Each row is a point on a landscape with many peaks, with its height.
A climber steps from a point to the highest of its 2 nearest points, and stops where none of them is higher. Distance is the straight distance between rows; heights are no part of it.
Ludav: [-20   6   5   1  12 -14  -5   1 -10 -15   5  -1 -10   5  -1   4  -8   6
  20 -15   2  -1  -2   6   4  10]  (h 62.9)
mamu: [ -5   3  10  -4   4  -1 -10  12 -17   3 -11  -2 -10   2  -4   2   5   6
   4  13  -6 -17   6  -6 -15   0]  (h 69.5)
duro: [ -7  -4  12   7   4   0   0 -12   9  11  -4 -14 -12  -2  -7   0  20  13
  -8  20  -3  -7 -17  -8   6  -9]  (h 65.5)
Bilef: [ 5  3 10 11  2  0 13 -7 11 -3  8 -1  0 12 -4  3  5 13 -8  9  3 -2 -6 -5
  5 -8]  (h 41.0)
roted: [  2  -6   5  -4  11  13   5 -10  -5   6  -3  -6  -2   1  -4   4 -17  -1
 -11  -1  -5  -7   2  -7 -12   8]  (h 41.1)
mifum: [ 14  -3 -15  -1 -13   2   5   0   5   4   4  15   3  -3  13  -2   3   2
   5 -10   5   3   5   8   2   5]  (h 69.1)
Zegaf: [ 1 -4 -8 10 -9 -5 13  0 15  7  6 11 13 -8  5  4 23  8 -7 -2  5  2 -3 -9
  3 -3]  (h 60.9)
ripu: [  1  -2  10  -3  13  10   0   3 -10   2  -7  -8  -1   0 -15   5 -13   2
 -11   7  -2  -9   1 -15 -16   9]  (h 38.3)
tor: [ -6   0   2  -8  -5  13  -3   0   2   1   7   2  11 -13   5   2  -5  -7
  -6  -7  12  21  10   4   9  11]  (h 42.7)
Bur: [-26   2  15  -3  19   8  -7 -14   3  -1   4 -21  -8  -2 -13   7   1   3
   4   3   5   1 -12   9  11  -2]  (h 76.1)
zur: [-14  -2   5   1   5  -8   2 -14   3   1   0  -3   1   1  -4   1   1   0
  -1   3   5   4  -5   2  10   2]  (h 71.0)
begu: [ -6  -5  -5   0   5  -1   1 -11  -1   2  -2  -3   7  -3  -2   2  -7  -9
  -5   0   1   9   0   5   6   5]  (h 74.4)
tiv: [-12   6  23  -7  10   9  -4  -9   0  -4  -1 -13 -14   0  -2  -2  19  21
   6   7  -4 -12  -3  -5   5  -2]  (h 61.5)
Bor: [ 20   0  -8   2  -6   4   7  -3   8  -6   9   2   2  10   7  -1  -8  12
   1 -11  -5   2   7  10  -6 -11]  (h 59.2)
gib: [ 16  13   9   3  -4   2   6   8   2 -12  10   3  -7  13  11  -4  -7  17
  14 -11 -14  -4  10   9   0  -7]  (h 33.1)
muben: [ -8  -5   4  -6   7   6   0  -9   2  -9  -1  -6  -3  -4   4   3 -15  11
   1 -13   3  14   6  17  14   9]  (h 70.9)
nidal: [ -9  -6   2  -9   7   1  -1 -11  -9   8  -8  -4  -6  -5   8  -5   6   0
   2   3   0  -4   1   5   1   9]  (h 60.5)
Nupo: [ 11 -14 -15   1 -15  14  -1  -4   9   2   0  -8   7 -20  14   3 -10   3
 -10  -8  -3  21   6  21   6  -4]  (h 46.3)
nuno: [  6  11   8   5   1  -7   2  11  -4 -11   9   3 -14  13  11  -1  -9  13
  19 -13 -13  -9   2   6  -7  -3]  (h 28.8)
der: [ 23   3 -14  -4  -5  -2   7  21  -2   4  10  14  -7  13   8 -14 -13 -12
  15 -12  -6 -14  -5  11 -14  -8]  (h 41.9)
guk: [  5  10   9  -2  -1   3 -10  15  -8   0  -1   6   1   5  -6  -3   0   2
   2   5   1  -8  12 -10 -12   5]  (h 40.6)
Vazi: [  6   3   3   5  -5   1   1   8   4   5   1   9   4   0   1  -2  17   2
  -6   9  -2  -4   3 -14  -7  -5]  (h 7.3)
buki: [ -8  -8  -2  -3   6 -12  -7  -5 -19   6 -16  -1  -4   1 -10   0   4  -7
  -2  12   2  -9  -7  -5  -1   5]  (h 68.3)
Fod: [ 13  -6   7  -5   5  15   6   1  -6   9  -5   4   4   2   2  -2   5  10
  -8   8  -5 -13   2 -11  -8   9]  (h 46.7)
kiref: [  3  -8  -8   3 -12   4  -6  -2  15  -4   0  -3   8 -22   8   8  -2   7
  -7  -5   0  22   4  21   7  -5]  (h 43.9)
Nasu: [-18 -11  -2  -3  12 -10  -3 -14 -17   0 -12  -4  -8   0   2  -5   2  -2
   8   0  -4  -4  -2   5   4  11]  (h 63.1)
sef: [-19   5   6   0  11 -20  -2   1 -12 -19   0   4 -13   5  -1  -1   2   9
  22  -5   3  -6 -12  -4   8   1]  (h 59.0)
famar: [  4   7  12   3  -2  -7  10  -4  -3  -8  -1   6 -10  12   9  -3  14  16
   8   3  -8  -7  -7  -6   9 -12]  (h 54.5)
Ketoz: [ 20  -8 -17   6 -11  -6  -6   5   2 -16   4   9   6  -4   1   0 -18  12
   6 -18   0  14   0  22   6  -6]  (h 47.1)
vuze: [  6  -2  -8  10  -3 -17   8  -3   6  -7   5   3   8  10  -3   2  -5   1
  -1  -5  -1   7  -7  10  -1 -14]  (h 68.5)
leso: [-4  1  1 -5 -5  1 -6 -7 -7  4 -1  1 -5  0 11 -3  1 -2  7 -4  0 -2  6  7
  4  5]  (h 57.8)
Tez: [ 10 -10 -14  -1  -9  15   1  -9   4   1   2  -2   2  -9   6   0 -10   1
  -4  -9   3  15   9  17   2   2]  (h 48.8)
vefup: [ -5   5   1   4   1 -21   4   4  -5  -8   2   9   6  14  -9  -2  -1  -3
   1   4   9   1  -9  -4   5  -8]  (h 58.0)
lurik: [-21   2  16  -4  12   3  -7  -5  12   2   3 -10   3 -12  -7   3  10  -6
  -6   3  15  13 -11  -1  17   1]  (h 63.2)
bal: [-11   2   6   4   3 -10   2 -10   6  -3   1  -3  -3   4  -9   0   9  11
   2   7   7   1 -15  -3  14  -5]  (h 67.8)
rufa: [ -1  -4   7  -1   1  12   5  -2  12  15  -3  -9   8 -13  -1   6  10  -6
 -19  13   1   3  -3 -17  -4  -1]  (h 63.9)
Satu: [-12   5  19   6  17   3   2   6  -7  -7   1  -4 -12  11 -12  -1   2  19
   1   6   2 -17  -6  -9  -1   3]  (h 61.4)
Napu: [ 13  -2 -11   4 -12 -14   2   2   6 -16   3  12   8   1   7   2  -8  13
  13 -15   0  13  -7  15  14  -9]  (h 54.2)
vup: [ -3  -7  -2  -7  -3  -1  -3  -7   0  -6  -4   1   4 -10   9   0  -7  10
   2 -12   1  13   1  18  22  10]  (h 67.0)
Zimut: [ 12   5 -15   4 -10   2   0   8  12   1  10   2  10   0   1  -4   2  -8
  -8  -7   1   5  13  -5 -13  -8]  (h 6.7)
kizu: [ -4  -4  -2  -2   7   4  -2  -9   0  -3  -2 -10   8  -3  -5   2 -21 -11
  -7  -9   2  14   8  16   7   7]  (h 77.9)
pado: [  8  -2   1  -5  -5   3  -1   2  -8   5  -3  12  -5   4   9  -7  -3   4
   7  -2   0 -11   5   0  -4   7]  (h 60.2)
zuli: [ -9   3   7  -7   2  16   0   4  20  11   3 -18  11 -23  -2  16   1 -18
 -20   7  -1  12  -1 -12   4  -4]  (h 38.8)
sig: [-23   7  16  -7  12   0 -16   0  -5  -5  -2  -7  -5   1 -13   2   5  -2
   7   7   7  -6   2  -2   0   2]  (h 68.2)
rupu: [ -8   7  -8   5  -7   9   6   9  14  10   5   1  16 -18  -1   6   8  -9
 -18   0   0   2   7 -19  -7  -2]  (h 48.5)
mobo: [  8  -4  10   1   6  13   9  -2  -8   2   1   4  -4  10   5  -4  -5  13
  -4  -1  -5 -18   5  -1  -8   6]  (h 43.2)
Bes: [  6   0   5   1   4  -5   3  23 -17  -1  -8  13  -8  11   2  -4   0   6
  12   3  -4 -20  -6  -4 -14   2]  (h 74.8)
rinut: [ -8  -4   4  -2   8  -3  -1  -3 -15   2  -4  -4 -16   5   3   2  -3   7
   9   0  -4 -14   0  -1 -13   4]  (h 74.9)
mup: [  7  -1 -24   4 -12  -3  -5   3   4  -2   2  -2  15  -3  -4   0 -10 -19
  -7 -10  -1  19  10   8  -4  -4]  (h 46.4)
movi: [  8  -1  -6  -3  -8  -9  -4  -8   1 -11  -2   7   3  -2  10   4  -5  17
  10 -13   0  14  -2  13  17   4]  (h 61.6)
meve: [ -7  -2  -7  12  -1 -12   7  -8  12   5  -1  -4   9   1 -10   7  10  -9
 -13  13   2   3 -12 -13  -1  -9]  (h 55.5)
bepog: [-7  7  8 -6 -6  7 -7  1  2  0  3  4  5 -9  4  0  7 -1  1 -1 11  8 11 -2
  7  6]  (h 44.1)
zun: [-20   6  13  -5  11  -4  -9   3 -10 -14   4  -5  -9   3  -6   0  -4   1
  12  -3   5  -7   2  -1  -2  10]  (h 66.1)
nade: [ 13  -1 -29   2 -13  -4   2   4   6  11   5  11  12  -1   5  -4   7 -16
  -2  -7   0  -3   3  -2 -13  -7]  (h 4.3)
lekir: [  8   6  -8  -3 -12  -8  -5  10  -6  -6   6   9 -16   2  15  -8 -13   1
  28 -20  -5  -2   1  14   6   1]  (h 16.0)
navu: [ -6   8  12   0   1   3 -12   6  -4  -3   0   3   3   2 -10  -1  -8  -7
  -1   4   9   1   8  -7  -8   7]  (h 41.8)
Ginug: [ -2   0  -5   3   2  -5   2  -7  11   3  -1  -7  13  -4 -11   8  -1 -16
 -13   7   1   9  -3 -10   0  -7]  (h 52.9)
Gadov: [-19  -2  14  -6  12   4  -6 -10  11   3   1 -14   4 -10  -1   9   2  -2
  -6   0   5  14  -3  12  17  -1]  (h 64.6)
giraf: [  3   7  10   1   6  -8   7  22  -9 -12   5  12 -14  12  15  -5  -8   6
  23 -13 -13 -16  -7  -1 -10   0]  (h 24.9)
misaf: [ -4  -1  13  -4   1   6  -6   1 -11   9 -15 -12  -9  -3  -8   6  13   7
  -4  18  -7 -11   3  -7 -13  -2]  (h 71.7)
vosop: [ -2  -6  -4   7  -4 -21   8   0  -4   3  -3  11   3   5   0   0  15  -2
   0  10   8  -2 -14  -9   3  -8]  (h 63.0)
Rozal: [  1   1   3   0   2 -10  -4   1  -7   0  -8  -4   0   9  -9   0 -15  -9
  -1   9  -4  -8   0  -8 -17  -6]  (h 46.5)
Vedu: [ -2   0   8   3   7 -12   6  16 -15  -6  -5  11  -8  13  -3  -3   1   9
   9   4   2 -13 -13  -7  -7  -6]  (h 70.8)
rezur: [ -5  -4 -10   7   5 -12   1  -2  -1   1   0   8  13   1  -9  -2  -1 -15
  -5   3  14   6  -3  -7   7   7]  (h 57.2)
komaz: [  8  -5 -15   8  -7  -8  -8   7  -6 -12   5   0 -13  -4   3  -2 -29   3
  13 -19  -7  11   7  28   1   3]  (h 43.8)
galil: [ 19   5  -4  -2 -11  11   6   7   5   1   4  15   5   7  13  -6  15   9
   4  -5  -3  -6   5  -8   4   5]  (h 34.9)
mefo: [  9  -3 -16   4  -9  -2   0  -7   6   0   3  -9   7  -2  -1   3 -14 -14
  -7  -6  -9  14  11  11  -8  -5]  (h 44.9)
Bebod: [ 26   1 -27  -1 -13   2  -2  10   0   8   9   8  -5   7  -1 -10  -9 -18
   8 -15  -1  -3   3   7 -14  -8]  (h 41.2)
nuzo: [ -4   3   8  -9   3  12  -3  -2   6   0  -1 -12   7  -5 -11   4 -17 -17
 -11   1   0   7   7  -6  -4   2]  (h 38.5)
Vibu: [ -4   1   0   3   9  -4  -3 -11  -1   0 -12 -16   4   0 -20   8 -14 -17
 -11  11  -5  -3  -5  -7  -7  -1]  (h 46.8)
Taga: [ -1 -10  11  -7  10   9   5  -1  -5  13  -9  -2  -2  -2  -8   4   7   7
 -15  11   7  -5  -6 -17  -2   8]  (h 51.1)
kesa: [  2  -9   2   7   0  -3   8 -17  11  11  -3  -5   0  -1   7   2  15   7
  -8   7  -3   2  -2   3   3  -8]  (h 53.2)
Mupa: [ 12  -1 -32   2 -18  -5  -3   1   5   7   3   9   6  -5   8  -4   0 -20
   1  -7   1   8   3  11  -3  -2]  (h 3.5)
kibeg: [ -3  -5 -15  -7  -3   5  -7  -6  -9   4  -5  -4   2  -7   3  -8  -9 -19
  -2  -7   0  14  12  14   7  14]  (h 49.8)
Denuk: [ -4  -6 -10   2   1  -1  -4  -5 -11  -5   2   0 -10   2  12  -6 -16  -4
  12 -16  -4   0   7  20   3  15]  (h 49.0)
pupaz: [ -9  -6  12  -4  11   3   4  -4  -3   6  -4  -1   6  -1 -10   1   5   0
 -12  10  14   2 -10 -11  10   8]  (h 53.0)
Ton: [-10  -4  15   5   2   7   4  -4  17  15   2 -11   3 -17  -1   4  22   5
 -13  15   0   3  -9 -15   6   0]  (h 61.3)
lito: [ 24  10  -4  -5 -16  15   3   7   6  -4   7  15  -1   1  15  -8   5  13
  13 -14  -5   1   6   0   9   3]  (h 30.5)
pul: [  9  -2  -8 -10  -4  10  -3   8  -6  10  -8   8   7  -7  -4  -1  -1 -13
  -7   3   4  -5   8 -16 -13  11]  (h 34.3)
tev: [ 0 -5  4  8  1 -6  7 -9  4 10 -6 -2 -7  2  7 -2 22 11 -5 15 -5 -7 -7 -8
 -1 -8]  (h 56.3)
Robu: [ 24   6 -21  -2 -13   1   1  23  -1   2  10  16   5  10   4 -17  -5 -18
  12 -13   0  -7  -2   6 -13 -12]  (h 40.2)
fepi: [ 12   6   7   5   1   9   4   1  -1  -4   4   5  -5  12  11  -6  -6  17
   6  -9 -12 -10   9   1  -2   1]  (h 38.2)
legi: [-10   4  10   9  -2  -8   0  -7   6   3   2  -4  -7   2 -10   0  20   8
  -4  18   5  -3 -14  -8  10 -10]  (h 67.7)
Nop: [  2  -6  -2 -13   4  17   4  -8  -3   8  -3 -13   2  -8   5   2 -16 -15
 -15  -7  -1  12   3   1  -5   9]  (h 72.5)
sipi: [ -4  -2  -6   8  -1 -20   2   4  -8  -1  -7   6   4  10  -7   0   5 -14
   3  10   3  -1 -10  -3  -4 -12]  (h 60.4)
sul: [  5  -9 -17  -1  -7  -6  -3 -11  -8  12  -4   6   3   0  10  -4  -1 -15
   3   0  -5   0   3   9  -1   7]  (h 53.4)
kivos: [-21  -3   2  -1  11 -16   2  -9 -10  -8  -1  -2 -12  10  -3  -3   6   7
   9   5   4  -5 -11   1   9  -2]  (h 62.6)
par: [ 16   7   8   2  -1   9  -1  20  -4   1   0   7   0  12   1  -5   5   4
   2   7  -6 -13  12  -6 -10  -4]  (h 39.2)
sadu: [ -5  -1  -9   8   3  -9  -3   6 -11 -13   4  -1  -8   1   4  -3 -24  -3
  15 -20  -5  10   8  22   4  12]  (h 46.2)
gisof: [ -2   5   1   3  -8  15   3  11  12  10   4   8  11 -16   6  -1  17  -1
 -10   5   2   1  10 -16  -5   6]  (h 46.6)
diz: [  1  -5 -21  -1  -8   2  -4   1   4   2  -2  -1   9 -11  -1  -1 -11 -22
  -6  -9   3  21   8  11   6  10]  (h 48.2)
Silum: [  8   1  -5   3  -7   2   1   3  10 -11   5   9  11  -3  -2   2  -7   7
  -1 -12   9  15   4   6   8   2]  (h 12.0)
Soze: [  9   4 -13   8 -12  -3   4  11   8   8   1   5  12  -3  -1   2  17 -11
 -10   8  -6  -7   5 -16 -18  -9]  (h 5.6)
bedif: [ -4  -4  -6  11   6 -17   6  -9   1  -6  -1   0   4  10  -4   4 -15  -5
  -1  -3  -3   3  -2  12  -1  -7]  (h 64.0)
pero: [  7  -7 -18  -4  -9  -2   0  -3  -7  15  -6  12   5  -7  13  -4  11 -13
   0   2   0  -6   3   0  -5   7]  (h 55.0)
Babog: [ -3   5  11  -2  -7  11  -2   8   4   4   1   7   7 -12   3  -1  15   2
  -4   7   9   2   6 -14   4  11]  (h 45.4)
vufe: [ -1  -5   4   3   9   0   1  11 -18  -3   0   6 -12   7   5  -2  -4   8
  12  -4  -7 -21  -1  -4 -14  10]  (h 79.4)
lenol: [-24  -5  12 -14  23   7  -3  -9   0  -1  -2 -23  -6  -7  -6   5   0  -6
  -1   5   1   3  -5   6   8   4]  (h 77.6)
vavid: [ 11   1 -25   5 -12  -2   9  13  10   9   8  10  13  -1   7  -3  15  -7
  -7  -3  -1  -8   5 -13 -16  -8]  (h 4.9)
fakam: [  9   0   3  -3   7  12  -2   7  -9   7  -8   5   7   1 -12   1  -9  -1
 -10   5   3  -8   6 -16 -16  10]  (h 36.1)
Beg: [ -3   0  -5   4  -5   5   1  -2  15   6   4  -2  13 -12  -1   8   4  -9
 -16   2   3  11   3  -8   2   1]  (h 50.8)
donev: [-14  -5   2   0  12  -3  -1 -16   0   5 -11 -22   4  -2 -17   8  -6 -18
 -16  11  -4   3 -14  -5   3   2]  (h 44.6)
Sato: [  3   1  10  -6  -2  10  -2  -4  -3  12 -10 -12  -1  -5   0   1   7  -3
 -10  16  -8  -6   7  -8 -11  -7]  (h 69.4)
Pibiz: [ 3 10 15  7 -3  6  4  4 11 -2  9  4  3  3  3  1 20 13 -3  7 -4 -1  5 -9
 10 -7]  (h 37.5)
kep: [ -9   3   8   6   8  -5  -1 -12   3  -4   1 -14  -5   7  -7   9 -15   0
  -1   1  -5   1   2   9  -5  -1]  (h 47.2)
damip: [-17   3   9  -2  -1  -1  -5  -4  11   4   2  -1   7 -12  -1   2  16  -2
  -6  10  10   8  -6 -10  11   6]  (h 61.7)
rul: [ 10   1 -16   0  -9  -3  -5  -2  -6   6  -1  -2  -1  -2   3  -6 -14 -22
   1  -2  -6  -1  11   2 -13  -2]  (h 43.3)
Gobim: [ 10  -3 -41   3 -21   3   2   5   6   6   7   6   9 -15   5  -1   4 -18
  -4 -13   2  13   6   2  -8  -2]  (h 2.7)
nus: [  7  10   1  -3  -6  -7   5  17  -7 -11   5  15 -12   9  18  -9 -13   4
  30 -17 -11  -9  -8   4  -1   1]  (h 20.6)
nedoz: [  8  -6 -19   5 -13  -1  10  -2   9  10   4  14   7  -7  15   0  15   1
  -6  -7   6   2   2  -2   0   2]  (h 64.5)
mebi: [ -6  -3   3   2  15   4   1  -9  -6   2  -5 -14   1   2 -11   6 -19 -13
 -10   1  -5  -2  -2  -6  -7   8]  (h 44.4)
Vebit: [ -9  -9   3 -12   5   9  -5  -6   6  -1  -1 -14   4 -11   8   6 -10   1
  -6  -7   2  18   4  21  14   4]  (h 67.6)
vuvi: [  5  -2  -3   5  -9   0  -4   6   4  12  -7   1   9  -7  -5   4  14  -7
 -13  14  -4  -5   5 -19 -11  -4]  (h 6.4)
vaba: [ -4  -2  -7  -4 -10  15  -7   8   9  -4   6   1   9 -21   3   3  -5  -7
 -10  -7  11  28  12  16  15   5]  (h 41.5)
tofeg: [  3  -8   2 -12   2  20   8  -6  10  11   4 -16   3 -13  10   9 -11 -10
 -15  -4   1  15   5   5   3   2]  (h 75.2)
bere: [-14   6  10  11  12  -7  -1  -6   6 -17   8  -7  -7  11 -12   8 -13   6
   5   1  -1   0  -4   8   4  -7]  (h 49.7)
Nutob: [ -2  -9  -3  -2   9   9  -5  -4   0 -11  -1  -5   7  -5  -1   2 -25   6
  -4 -15   1  16   5  22   8  12]  (h 74.5)
bim: [-16  11  16  -3   4  -4 -11  -5   2  -3   1  -4  -9   1  -9   2  14   5
   9   6  10  -2  -2  -3  11  -5]  (h 69.9)
Bem: [ -3  -2  12   6  -5   5   3  -5  13  12  -2  -4   0  -9   7   1  24  10
  -9  13  -6  -3  -2 -11   2  -4]  (h 59.3)
Sut: [  1 -10 -17   1  -3  -5  -6  -8  -9   6  -4   0  -4   1   8 -10 -14 -16
   8 -10  -5   4   8  16   0   9]  (h 51.6)
bidin: [  4   6  -1   1  -5  -7  -4  -1  -6   1  -4  -4  -2   4   2   0 -13 -14
   3   5 -10  -4   9   2 -15  -7]  (h 44.8)
met: [ 11   5   6   0  -7  -6  11   7  -2  -5   0  16   0  13  12  -7  17   8
  11   1  -5  -9  -8  -4   2 -10]  (h 49.5)
ribo: [ -3  16   9  -3  -7 -13  -4   7  -3 -10   2  10  -4   8   8  -4   0   4
  17  -8   1   2   1   3  10  -5]  (h 11.5)
tesob: [ 15   4   2   9  -2  -6  13   3   7  -7   8   9   3  17   5  -2  -2  10
   0  -6  -7  -2  -1   4  -3 -17]  (h 67.3)
tum: [ 10   1  -8   3  -3  -8   2   5   0   1   6  10   5  10  -1  -4  -5  -7
   1  -2   1  -3   4   0 -11  -6]  (h 8.4)
putu: [ 15  -1 -13  -5 -11   2  -1   1  -7  10  -2  15  -3   2  13  -9   3  -9
  10  -1   0 -12   3   4  -8   4]  (h 57.0)
kadi: [-12   7  14   2  11  -5  -9   7 -12  -1  -6  -7 -13   7 -17   5   0   4
   3  15   0 -13  -4  -9 -10  -1]  (h 67.2)
Meged: [ 30   8  -7  -3 -14   9   3  13   7 -13  12  18   2   6   9  -8  -7  16
  14 -21  -4   6   3   5   7  -1]  (h 22.7)
lobap: [ -5  -2 -11  14  -8 -13  13  -1  13   9   2   5  10  -3  -3   1  19  -2
 -11   7   3   0 -10 -14   3  -8]  (h 58.1)
Kotib: [ 7  9 13  0 -7 15  3 -2 16 -1  6  3  3 -4 11  0 10 16 -6  0 -3  6  9 -4
  8  0]  (h 35.8)
fevu: [ 4  7  5 -1 -9 -4 -2  5 -1  2  0 14  3  1  7 -2 14  3  5  3  3 -2  4 -8
  4 -1]  (h 8.3)
dide: [ 21  -3 -16   6 -10  -1  -6  12  -4 -12   7   7  -8   0   1  -4 -26   9
  13 -27  -1   6   2  26   1  -2]  (h 40.4)
Lapof: [  0   2   9   6   5   3   6 -10   6  -2   4  -3   3   8  -5   5  -6   8
  -4  -2  -2   1   2   2  -1  -4]  (h 44.2)
visip: [ 19  -7 -14   1  -9  15   5 -11   6   4   5   0   0   2   8  -2 -13   3
  -2 -13  -5   3   9  14  -7  -2]  (h 52.7)
Tobu: [-13  -6   3  -9  12   3  -6 -10  11   0  -5 -23   6  -9   4  11  -3  -8
  -6   3  -2  20  -2  25  19  -3]  (h 66.0)
vuro: [-23   3  15   0  21   6  -3 -10   0  -8   5 -20 -16  -1 -16   0   2  13
   5   5   4 -14 -12   1  10  -1]  (h 74.6)
lezun: [ -1   6  18  -2   3   2   1  -3  -1  -6  -3   0 -10   5   4  -4  17  21
   5   4  -6 -12  -2  -7   9  -4]  (h 58.9)
Zadud: [  2  -1  -5   5   1  -8   1  -2  -3  -1  -8  -7   9   3 -18   5  -8 -13
 -10  12  -2  -4  -6 -17 -13  -6]  (h 48.9)
zuf: [  7   1   4  -7  -6  17   1  -4   6  11  -5 -10   6 -14   2   4   1 -11
 -14  12  -7  -1   8 -13 -10   1]  (h 66.8)
temuz: [ 10  -2 -11  -5  -7  11   0  -4   0   5   3   8   3  -1   4  -6   2  -4
   3  -9   8   5   9   0  -6   8]  (h 66.5)
muka: [  8 -13   5 -10   6  16   3   2  -4  16  -9   0   4  -7   1   1   5   2
 -14   9   3  -3   1 -14  -9  12]  (h 49.1)
fon: [  8  12   1  -2 -11  -6  -7   8  -6  -4   5  12  -7   5  14  -7  -3  -1
  21 -11   0   0   7   6   3  -1]  (h 13.4)
tila: [-12  -8  -1   2   9  -5  -2  -7  -4   1  -7  -1  11  -1 -15   3  -3 -10
 -10   9  13   2  -5 -10   4  11]  (h 55.2)
sogo: [-11  -2   4  -1   7  -8  -6  -7 -14   6 -15  -7  -8  -3 -14   4  13   2
  -2  23   0  -7 -13  -7   0  -1]  (h 70.0)
tokoz: [  0   1   5 -10   2  14   2  -2  13   7   0 -19  14 -13  -5  11  -9 -18
 -18   3  -1  10   1 -12  -2   0]  (h 40.3)
gane: [  3  -5  -9   1 -21  14 -13   6  10  -8   1   0   7 -27   7   7  -7   6
  -7 -11   8  24   7  18  15  -2]  (h 41.7)
ret: [ 20  -3 -25  -4 -12  -2  -5   6  -9  13  -3   3  -4   1   1 -10 -12 -26
   8  -5  -3  -6   4   4 -14   0]  (h 42.3)
Gep: [ -2  -3   5   5   3 -10   6   1 -11   1  -4   9  -5   7  -1   0  10   8
   2   9   8 -10  -9  -8   0   0]  (h 66.6)
redop: [  0   6  -4   6   3 -13   0  -5   4  -5   0  -2  12   8 -15   3  -9 -19
  -8   6   0   3   0  -7  -8  -6]  (h 51.0)
zalat: [  6   2   1   6  -5 -13  10   0   5 -12   7   9   4  11   3   2  -1  11
   7  -5  -1   6  -7   4   8 -13]  (h 75.3)
roz: [-11   6  15   7  13  -2   5   3  -5 -18   8  -3 -17  12  -3   4  -5  20
   8  -7  -2 -13  -5  -8   2   6]  (h 57.3)
zin: [ 21   7   0  -3  -8  12   0  17  -3   0   4  16  -2   7  11 -12  10   2
  10  -1  -5 -12  10  -1  -4  -1]  (h 37.3)
dira: [-27  -4   2  -6  19  -9  -7  -3 -15  -6  -8 -10 -19  -4 -12   1  11  12
   9   9   4 -12  -9  -3   2   6]  (h 70.3)
Gepi: [ -6  -5   4  -7  11   5   3  -8   9   7 -11 -19  12 -10 -10   8  -7 -19
 -17   8   1   9  -9  -8   1   4]  (h 42.4)
zeli: [-21  -3   3   0  14 -11  -7  -5 -10   0  -7 -14 -21   1 -20   0  14   8
   3  23   2 -11 -17  -2   4  -5]  (h 71.6)
fer: [ -5  -7   7  -9  16  13   3 -11  10   7  -1 -23   5  -8   5  12 -13 -11
 -12   2  -4  15  -3   9   7  -1]  (h 77.5)
vupuz: [ 12  -4 -13   7 -12  -4  -3  -8  11  -4   5  -4   8   0   0   6  -6   2
  -6  -7  -6   9   6  14  -5 -14]  (h 42.1)
neni: [ 19   3 -11   1  -9  -3   6  15   7   1  11  12  12  12   1  -3   3  -7
  -5  -6   1  -2   2  -3 -15 -12]  (h 7.5)
famom: [ 15   6   0  -4  -9  -5   5  20  -7   1  -5  19   1   9  14  -9  14   0
  11   5  -8 -16  -7   1  -6 -10]  (h 46.1)
Kofoz: [-14 -10  -6   4   9 -23  -2  -7 -18  -1  -9   2  -8   6  -3  -4   3  -4
   7   7   0  -7  -9   2   2   2]  (h 65.9)
Mugod: [-21   2  10  -2  12  -1  -8  -8   0  -6   1 -21 -22   1 -18  -4  12  15
   8  16   5 -14 -20  -4  12  -7]  (h 73.1)
dob: [-5  9  9  1 -3 -9 -3 -1  3 -6  1  7 -3  7  5  1  9  4  8  2  1  2  2 -1
  5 -8]  (h 9.7)
doguv: [ -8   8  14   5   9  -1  -2   3  -1  -6   1  -3  -6  11 -15   2  -3   4
  -3   9   3 -10  -4  -5  -4  -2]  (h 64.7)
pumu: [  3   9  14  14  -2   1   7  -4  21  -3   9  -2   0   1  -5   1  15  19
  -7   8  -4   3  -6  -7  13 -10]  (h 38.9)
zugi: [ -9  -1  21  -1   8   4   3 -16   9   4   0 -14 -11   2  -4   0  14  19
  -3   8  -2  -4  -9  -2  11  -4]  (h 63.3)
pev: [  8  -5  -8  -8  -1  14   3  -5  -3   9   0   2   3  -4   2  -5 -12 -12
  -6  -7   3   5   8   1  -6  13]  (h 69.2)
zisot: [-14   5   8   8  15  -7   7  -4   1 -21   9  -6 -14  10  -4   6  -9  19
   7 -12  -3  -4  -7   6   3   0]  (h 53.1)
Luda: [ 17   5  -1   1 -11   1   3  10   6 -13   7  17   8   3   4   0  -8  17
   7 -19   3  10   4   3  10   1]  (h 15.5)
Pakog: [-12   3   0   2  -3  -9   0   0   3   0   3  11  10  -6  -2  -1   9  -4
  -6   1  16  10  -2  -8  11   8]  (h 59.5)
Mufu: [ -2   5   4  -7  -6   6 -12   6  -5   3   3   8   6  -6  -2  -5  -2 -11
  -2  -1  11   8  13  -4  -3   9]  (h 43.1)
keni: [  2   3  13  -5   8   9  -5  15 -18  -1 -11   4 -11   4  -1  -2   8  14
   6   6  -3 -18   6  -7 -10  10]  (h 67.1)
Pagiz: [-20 -10   3  -1  15  -7  -3   0 -20  -3  -9  -7 -19   2  -4   3   7  12
   8   6  -2 -20  -8   0 -13   6]  (h 71.8)
Rumin: [ 19   1  -7  -5  -7  -7   5  20  -9   3   0  16  -3   9  12 -10  -1  -8
  13   1  -5 -16  -7   6 -13  -9]  (h 44.0)
vuvu: [-20  10  14  -4   8  -2  -9 -11   2 -10  -1 -11 -13   1 -12  -1  16  17
  14   8   1  -8 -11  -1  17 -10]  (h 71.5)
fozer: [ 8  2 -2  5  0 -4  4  4  3 -9  5 11  7 10 -1 -2 -7  2  1 -9  9  4  4  1
 -1  2]  (h 9.8)
tos: [  0  -1   8 -10   2   2  -5   6 -17   1  -8  10  -7   2   4  -6   8  10
  12   2   3 -13   1  -8  -6  12]  (h 64.3)
baze: [-16 -10   3 -13  21   7  -3 -13   1   5  -5 -28   1  -6  -2   9  -6 -15
  -9   5  -5  10  -4   8  11   1]  (h 79.3)

Where does a climber stop that starts at each point below?
fozer: mifum
nidal: baze
sef: baze
kivos: baze
Pibiz: misaf
rezur: kizu
Soze: kizu
tor: mifum
Bebod: mifum
Robu: kizu
